A landscape with many valleys, sampled at points; each row gives a point and its height.
A ball rolls from a point to the lowest of its 3 nearest points, and stops where none of them is lower. Distance is the straight distance between rows; heights are no part of it.
far: -47, -65, -27, -1, 62, -52, -34, 32  h=0.46
ridu: -18, -9, 15, 26, -6, 14, -52, -53  h=6.73
Vilat: 19, -17, -14, 24, 65, -12, -4, 20  h=2.43
Vopom: -48, -61, 11, 33, 6, -16, -53, -41  h=7.32
kuge: -19, 9, -21, -22, -69, 26, 88, -25  h=3.84
buvi: -5, 51, 27, -28, -58, 25, 47, -4  h=3.12
Badom: 24, -13, 15, -61, 31, -48, -64, 66  h=2.03
monar: 22, -38, 19, 16, 8, -12, -38, -19  h=0.76
sop: -17, 0, -13, 32, 32, 9, -32, -9  h=0.77
liva: -37, 2, -60, -2, -42, 38, 37, -3  h=5.32
Gizim: -6, 51, -32, 19, 42, 18, 48, 52  h=2.34
nutek: 12, 45, 8, 12, 0, 17, 8, 5  h=3.17
renep: 64, -16, 14, -15, 29, -37, -1, 37  h=1.67
binov: -26, -37, -8, 29, 54, -21, -43, -16  h=5.34
ruton: 8, -59, 20, -36, -23, -42, -73, 12  h=1.03
boti: -32, 15, -46, 6, 5, 40, -14, -12  h=5.38
gubo: -12, -15, -21, 31, 52, -7, -30, -9  h=3.85
gerig: -1, -63, 40, 7, -40, -26, -66, -44  h=1.57
buna: 2, 50, 57, -16, -58, 25, 32, -26  h=4.50
mizug: -32, -12, -48, -5, -49, 34, 64, -12  h=4.46
gitip: 52, 31, 28, 9, 42, -15, 45, 27  h=2.73
diba: 21, 83, 8, -39, 26, -8, 71, 26  h=5.93
fakog: -11, 44, -62, -14, 35, 25, 70, 47  h=2.19
Fise: 12, 74, 21, -41, -9, -1, 64, 14  h=4.82
Begur: 17, -5, 47, 24, -37, 8, -36, -42  h=5.22
tosi: -28, 25, -49, 4, 9, 47, 25, 25  h=1.16
Bisub: 55, -15, 11, 14, 17, -30, -10, 11  h=1.46
Dil: 0, 60, 24, -53, -35, -1, 59, 3  h=4.01
Kepe: -21, 26, -8, 11, -20, 31, -6, -14  h=3.56
bidi: -33, 24, 12, -11, -61, 42, 23, -11  h=1.97
Mav: 4, 34, 27, 9, -36, 34, 10, -7  h=2.37
fesod: -38, -21, -41, 28, -48, 39, 87, -58  h=5.75
siro: 34, 49, 33, 0, 12, -4, 42, 22  h=3.38
Visuf: 59, -31, 32, -8, -5, -39, -11, 10  h=0.75
kebu: -18, 24, -4, -43, -63, 20, 77, -32  h=3.77
lur: 2, 56, -5, -11, 2, 16, 50, 31  h=2.01
bubi: 39, -41, 23, -24, -8, -42, -40, 8  h=1.15
Dira: -10, 21, -13, 31, 33, 22, -14, -4  h=4.88
Domi: 42, -37, 32, -38, 2, -43, -47, 36  h=1.12
Tapi: 10, 5, 2, 23, 21, 5, -29, -8  h=5.25
nogib: -45, 8, -32, 16, -29, 45, -25, -27  h=5.47
Tivag: 6, -50, -24, -33, 52, -55, -33, 50  h=1.98
tuve: -14, 34, -9, -3, -27, 35, 20, 2  h=0.85
fusim: 18, -53, 6, -27, 10, -46, -47, 20  h=0.67
Tirat: 23, -42, 5, 6, 23, -27, -38, -1  h=2.49
kogiv: 31, 29, -6, 31, 58, -3, 20, 28  h=2.38
Gimom: 41, 24, 49, 15, 3, -2, 13, -3  h=3.62
fusus: -42, 13, -38, 30, 6, 38, -31, -19  h=6.40
nilam: -12, 23, -55, -19, -17, 30, 81, 16  h=1.77
fuzu: 0, -61, -11, -6, 37, -51, -43, 13  h=0.87
debo: 44, -23, 46, 11, -24, -10, -37, -21  h=4.85
fiv: -43, -76, -4, 19, 23, -39, -50, -16  h=7.33
puv: 0, 13, 22, 28, -11, 16, -23, -33  h=6.64
Kodat: -6, -66, 30, -9, -22, -38, -70, -19  h=1.37
niz: -20, -33, -1, 29, 15, -3, -42, -38  h=6.84
pev: -21, 42, -29, -7, -18, 29, 53, 17  h=1.45

Call two points neighbours if one is among the 3 nearest of the other. Go from one point of each pair to the other, from neighbour to neighbour, staying as low as possible. Name the highest point that can't be avoided.
Visuf / far => Domi
sop / tuve => gubo
far / fusim => fuzu

Where does a ball stop that starts at each point below?
fakog => tuve
ridu => Visuf
Vopom => sop
buvi => tuve
siro => tuve
kuge => tuve
